Points, in no order, along strands that fork, close into loops and pass close to each other.
Two points are linked if the straight distance between their rows is under 38. Some points are linked to none.
k_658: [ -7  -1  -4  -7 -10 -21  -4   1  11   8  -4 -10   5  -8   7   4 -15   3
 -12 -10   1]
k_927: [  1  -5  -9  -8  -2  21  11   0  -9  22 -17   0   3   0  17   2 -18   2
  -8 -11  -1]
k_489: [ -3  11   4  -9  -3   7  11  18 -12   8 -14  18   8  -1  31 -13   1 -17
   6  -4  19]
k_514: [ 16   9   4  34  11  -4  -8  -5  -9  -2   5 -15  -8  -5 -20  18 -12  -2
   9 -11 -11]
k_847: [-24   4  16 -14   1  -9   7  16  20 -11   5   8  -1  15  -6 -13  11   3
   0  14 -22]
k_365: [-18   1  -6   5   7 -17  -6  -9   7 -11  12  -1  -1  -5 -13  -6   7  10
   1  12 -13]
k_850: [ -9  -9  -7 -14  -9   9  14  -2   2  16 -20   3  10  -1   6  -2 -15  13
 -16 -15  -1]
k_681: [  1  -3  -3  -3  -4   8 -11 -15   5   9  -1   0 -21  -7   4  13  -3  12
 -15  -1   6]
k_307: [  2 -12  -6   2  15   2  10 -12   1 -14  -4 -14  -9   3  -4  16   0  18
   3  -9  -4]
k_633: [ -3  22 -13  19   0  -7   1  -2 -31  12  -4 -15  17 -18  22   2  -4   1
  23  -4  19]
k_69: [ 11 -10  15  -8  -2  -4 -12   1  12   1  17  16  -7   2 -28  -7  31 -30
  -3  24   3]
k_876: [-13   5  -7   5  -5 -15  -3 -10  -8  18  -2 -14  20  -4  -8  -5 -13   1
  12 -11   7]
k_592: [ 13  -7  14  -5   6  -1  -1  -3  15 -29   8  16 -20   4 -14   5  28   7
 -18  12   5]
k_853: [  1  -7  11   3  13  22   0  -4   1  -3   8   3 -13   4  -1 -12  11  10
 -12   4  -9]
k_255: [ 16  -2  12  -3  -9  15 -12   3 -15  -9  -8  11  -2   2   1  -6 -10 -33
  -9 -17   7]
k_410: [  9   6  -2  23   8  -5   1  -3  -9   7  -1 -28   2   0 -12  13 -12   3
  11 -17  -9]
k_212: [ -1   0 -11  12   1  -8 -13 -10 -11   0   1 -11  15  -7 -14  -6  -9  -2
  -6  -9   4]
k_271: [ -4  -7  -4 -12   6   1  13 -11  16  -9  -8  -8  -4  10   8   6  -1  23
  -6  -6  -5]
k_81: [  0  19  -4   9 -23 -11 -14   1 -36  17  -6 -14  17 -21   0   5 -18  -6
  -3  -7  24]
k_616: [  9  -2 -22  -4 -10  -3   5   3  -2  21  -3 -22   7  -6  22  16  -9  20
  11   2   8]
k_763: [ 14 -18  17  -7   6   3   3 -15   9 -26   5  15 -19  12 -26  -2  30   4
  -5  14   4]
k_639: [ -2  12 -13  20   4 -14  -3   2  -2  13  14 -10   7 -10  28   3  -9   8
  22   9   3]
k_914: [ -2  -2 -27  -4   1  -4  13   2  -2   6   0 -17   9  -5  30   5  -4   7
  16   0   5]
k_28: [  6  22  -8  17  -3  -4  10   2 -32  20 -11 -24  19  -9  25   5 -10   1
  18 -14   6]
k_201: [  4   2   9  -7  -2   4 -10  18 -11  -4   0   9   7   6  11 -12  -5 -23
 -14 -16   6]
k_719: [ -5  -5  12 -15   5   2   0  12  14  -3   8  11  -6  13   7  -6  17 -11
 -11   3  -2]
k_888: [ -9   8  25  -9 -12 -10   8  -4  15 -35   7  17  -3  12 -26  -8  30  13
 -14  22 -13]
k_160: [-11  -9 -10 -15   0  -5  28   4  19   8 -19   0   8   4  20  -3  -7  14
 -10   2 -18]
k_184: [-15  -2 -20 -13  12 -15  14   6  11  -7   9  -6  12   4  15  -1   3   7
  17   9 -15]
k_377: [-17  -5 -10 -26  -3 -16  22   3  28  -1 -14  -2  -1   0  24  -1   5  12
  -7   8 -23]
k_53: [  5  -9  25 -15   1  13  -2   7  13  -4   6   6  -4  18  -8  -8  16 -15
 -13  11   3]
k_190: [  3  -5   6   1   1   0  -5 -10  19  -3   2   3 -25  -2   1  13   2  16
 -17  -2   2]
k_82: [ 19  -7  27  13   5   4  -6  -7   6 -27  10  25 -12   1 -36  -4  16   6
  -1  26  -9]
k_995: [ -6   2  -8   8  16 -12  -3  -6   3 -23  12   1   0  -6 -31  -2   6  15
  14  10  -9]
k_631: [-11   0   6  -2  -4 -21  -2   1  22  -8   2  -1  -3   5  -4   5 -14   9
  -9  -8  -5]
k_460: [ 24 -10  20   8  12  14 -12   6   4 -10  11  11 -11   6  -9   3  16 -22
 -11   3   7]
k_317: [ -1   7 -17  -2 -13 -23  -2   7  -1   9  -7 -20  19  -9  13   7 -13  -1
  -5 -11   8]
k_211: [ 13 -13  -2   5   0   9 -11 -15   4   1  -3   8 -18   5 -17  10  -2 -13
  17  -7  12]
k_998: [ -6  -5  -1 -22  -1  -5  12  13  23  -2  -4   7  -8   9  15   2  12  -4
   4   6  -4]
k_956: [  5   3 -20  -2 -16  -8  -4  -2 -23  16 -10 -13  10 -12   9   9  -4   5
  13  -1  30]
k_602: [ -1  -2  15  15  12   4   3   5   5 -20  12   6  -7   9 -19  -2   0  10
   1   5 -19]
k_88: [-22   3 -12   8   3  -8   1  -8   6  14   2  -4  14  -3  -1 -15  -5   0
  16  -1  -3]
k_29: [ -3   2 -19 -11 -11 -12  -1   7 -17   0 -11  -8  23 -12  19   5 -16  -3
  -2 -17  12]
k_433: [  1  -4  17  -5  -6  -8   2 -13  23 -21   3  14 -26   6  -9   7  13  15
 -16   5   3]
k_84: [  2 -12  -2   7  13   1  -5 -13   8  -7   5  10 -13   3 -17   4   4  -2
  20  -1   8]
k_762: [  0  -3 -29 -22  -9  -5  14   2  -2   9 -15  -4   9  -5  33   3  -6   3
   5   1   5]
k_726: [ 23 -10  35   4  -6  -7  -8  -6  21 -24  13  23  -7  12 -32  -2  21  -8
  -7  28  -6]
k_764: [ 13   4   0  12 -11  22 -19 -16 -29   6  -9  -6  -5  -9 -16   4 -15 -16
  -2 -11   0]
k_275: [-26   3 -16  -2   8 -19   1  -4  16  -9  12  -5   4   0  -4   0   6  14
  16  12  -9]
k_7: [ -2   1   6 -11  -1  10  16  21  -2  16 -14  17  17   1  25 -21  -1 -17
  -7  -5   4]
k_774: [ 2 11  5 25 13  2 -9  8  6  2 12  6 -7 -3  5  1 -7 -7  8 -4 -9]
k_612: [ -4  -7 -13 -23  11  -6  -1   2   3 -15  -1   1   4   4   2  -2  15 -10
 -12  -8   7]
k_825: [ 13  -5  -1  14  20   8   4 -16  -9 -20   4  -6 -12   4 -20  18   6  13
   5  -6  -6]
k_791: [ 10  -4  23  15  10  16  -4  10   2  -2  23  12  -7  10 -21 -10  14  -7
  -1  20 -10]
k_746: [ -4   3 -18  -5  12  -1  13   6   3   0   3  -4   7   0  28  -3   3   1
  18   2  -2]
k_359: [  0  -2   6   4   3 -15 -10   0  11 -16   2  -1   0  -3  -9   2 -10  -9
  -8 -13  -6]
k_695: [  2  -4  11 -12   4  10   9  20  -1   2  -4  11  14   8  11 -15  -2 -19
 -15 -13  -1]
k_940: [ 10 -14  15   2   3  33 -11 -11  -5  -4   2   5  -9   8 -15 -11  16  -5
 -13   6  -3]
k_696: [  7  -4   6  -8  -5  27 -15 -10  -9   3  -1  12 -14  -3  -3  -8   1 -13
 -18   3   1]
k_668: [  1   6  -2   0 -11  15 -21 -10 -10  17   3   9 -18 -11   2  -2  -8   0
 -12   0   4]
k_664: [  4  11 -14  -6 -31   2  -2   8 -35  26 -10 -15   9  -7   7  19 -11   8
  11   2  32]
k_827: [ -5  -5  -5  -2  17  16  11   2  -8  -2  -6  -3   9   8   6 -14   2  -1
  -1 -15  -7]
k_416: [  6  -4  22  16   8   4  -7   0   7 -19  12  13 -11   8 -24  -5   6  -3
   2  21 -13]
k_557: [  0  -6  -8  12  20 -14  -6  -4   7  -8  10   4  -6  -3 -28   4   5  -4
  22   1   2]
k_89: [ -9  -8 -24 -25 -11   2  12  -1   6  18 -16   3  -3  -5  24   0  -2   2
   0   1   6]
k_824: [ 20 -13  29  -9  -5  19  -7  13   5  -5   6   8  -2  17  -9   0  15 -24
 -14   3   6]
k_224: [-11 -13 -10 -18  -5  -2  18  -8  15  11 -18 -10   7   5  10  -1  -9  19
 -12  -5  -8]
k_509: [ 24  -2  17  18  13  11 -14   4  -4  -6   5   4 -14   6  -8  -1  -1 -17
  -8  -2  -5]
k_197: [  3   7  -4  12  -6   7  -7  -6 -27  10  -8 -12  -1  -7  -5   4 -13 -12
  12 -16   8]
k_794: [ -8  -1   9  13  12   8   5   1   7  -4   9  -3  -9  11  -4  -4   3  18
  -2   2 -18]
k_74: [ -7  12  -3  -2  -8  -3   5  11 -11  10 -14  10   4  -6  28  -2 -17 -11
  11 -11  18]
k_583: [ 14  -7  22  -8  -6  -4 -15  -1  20 -13  12  15  -6   1 -26 -11  30 -15
 -17  31  -4]
k_942: [  5  -4  -3   2  -7 -10 -15 -13   1  -6  -1 -11   7  -7 -17   7 -15 -10
 -10 -16   1]
k_462: [  2   2 -10   1  -6  21   7   2 -22  25 -12  -8  -1  -6  21  11 -16   8
   5 -12   1]
k_840: [-23   4  -2   1   1  -4   4   1   9  16   4   5   5   3   5 -17  -4  -1
   4   4 -13]
k_39: [-15   6  14  -5  -2 -13   4  -2  22 -32   5  16  -8   9 -24  -2  12  13
  -2  15 -15]
k_225: [  5   2 -14   2 -15  16   4   0 -16  32 -10 -18   0  -5  14  13 -14  16
  13  -1   8]
k_841: [ -6   1   6  -4   8  -4 -11   9  14  -4  17  17  -9   3 -12 -10  19  -8
  -9  13  -4]
k_548: [ -4  -1 -19 -15   3  -3  -5   1 -10  -6  -5  -2  10  -4   9   1  -3  -9
 -10 -15   5]
k_459: [ -7  11 -15  15   2 -13  -4  -1  -4  14  10 -16  11 -11  17   2  -9  16
   2   8  -3]
k_768: [ 16   3   2   5 -10  15 -22 -14 -28  -6  -9   4   2  -8  -7  -3 -16 -26
  -5 -14   5]
k_442: [ -3   7  -7  18  10   2   7   5  -4   6  -2 -17   7  -1   5   7 -12   9
  12 -17  -9]
k_114: [  7   7 -14  -3 -35   1  17  16 -23  35 -28  -7  18 -10  18  10 -24   8
   8   0  18]
k_168: [ 2 10 -7 17 12 -4 -7 13  0  8 12  3 -6 -6 21  3 -5 -5 15  0  1]
k_682: [  0   6  -8   7   2   4  -2  -2 -15   8  -7   5  -1  -5  10   1 -11 -10
  12 -16  17]
k_476: [  2  13  -9  16   4   0  12   5 -20  11  -3 -26  15  -9  17   1 -14   5
   8 -18  -8]
k_471: [-13  -7 -12 -21  -2   3   9  -8  16  13  -8   8 -10   4  14  -4   4  -3
   2   0  -1]
k_331: [-13   3   2  -4   4  -9 -12 -12  14 -11  11   8  -6  -7 -16 -13   9  -2
 -11  10 -10]
k_321: [  8 -16  21  -5   8  14  10  -2   1 -25  15   7  -4  16 -33  -4  29   0
  -4  18  -1]
k_299: [-17   7   6   4   2 -10   4  15  18  14   4   5   2   4  19  -9 -10   2
   8   1 -11]
k_540: [  1  19 -16   5 -13 -16   2  -4 -31   8 -10 -17  18 -21  19   6  -2   0
  20   3  35]
k_116: [-27   8  14 -10   4 -12   5   1  28 -22   3   7  -1   6 -14  -3   4  15
   1  11 -22]
k_11: [ 14   0   8  27  11   7 -11  -2  -4  -2   8   1 -12  -5 -10   2  -8  -5
   1  -6 -11]
k_400: [ -5  -5  30 -11  -3   4  12  -1  13 -21  14  11   0  17 -28  -3  34   6
 -12  21  -4]
k_243: [  9   9 -13  -8 -31   3   2  17 -32  27 -14 -19  17  -3  10  17 -19  16
  -1  -3  17]

A fork is a point with three links, a tip a point with one. Leave the first point through the second and follow the links. Name the first fork or tip that comes.
k_794, k_853: k_847
k_433, k_190: k_416
k_114, k_243: k_11
k_359, k_942: k_299
k_299, k_840: k_612
k_442, k_476: k_114
k_914, k_616: k_224

A piece is two or more points that can be reached from each other along the links. Count, over all rows, the pieces, the separate loops (a circle has one, a figure eight two, a Y none), the forks (points with three links) and the tips (points with one).
pieces: 4
loops: 2
forks: 6
tips: 10

How many points has the smallest loop of links through each point below? Write - if it is on no loop.
k_762: 12
k_682: 10
k_633: -

Name the points in between on the shortest way along the links from the first point to the second, in order.
k_956, k_914: k_540 k_633 k_28 k_476 k_442 k_410 k_514 k_11 k_509 k_460 k_824 k_53 k_719 k_998 k_471 k_89 k_762
k_190, k_602: k_681 k_668 k_696 k_940 k_853 k_794
k_940, k_69: k_853 k_794 k_602 k_416 k_82 k_726 k_583
k_658, k_840: k_631 k_359 k_942 k_212 k_876 k_88
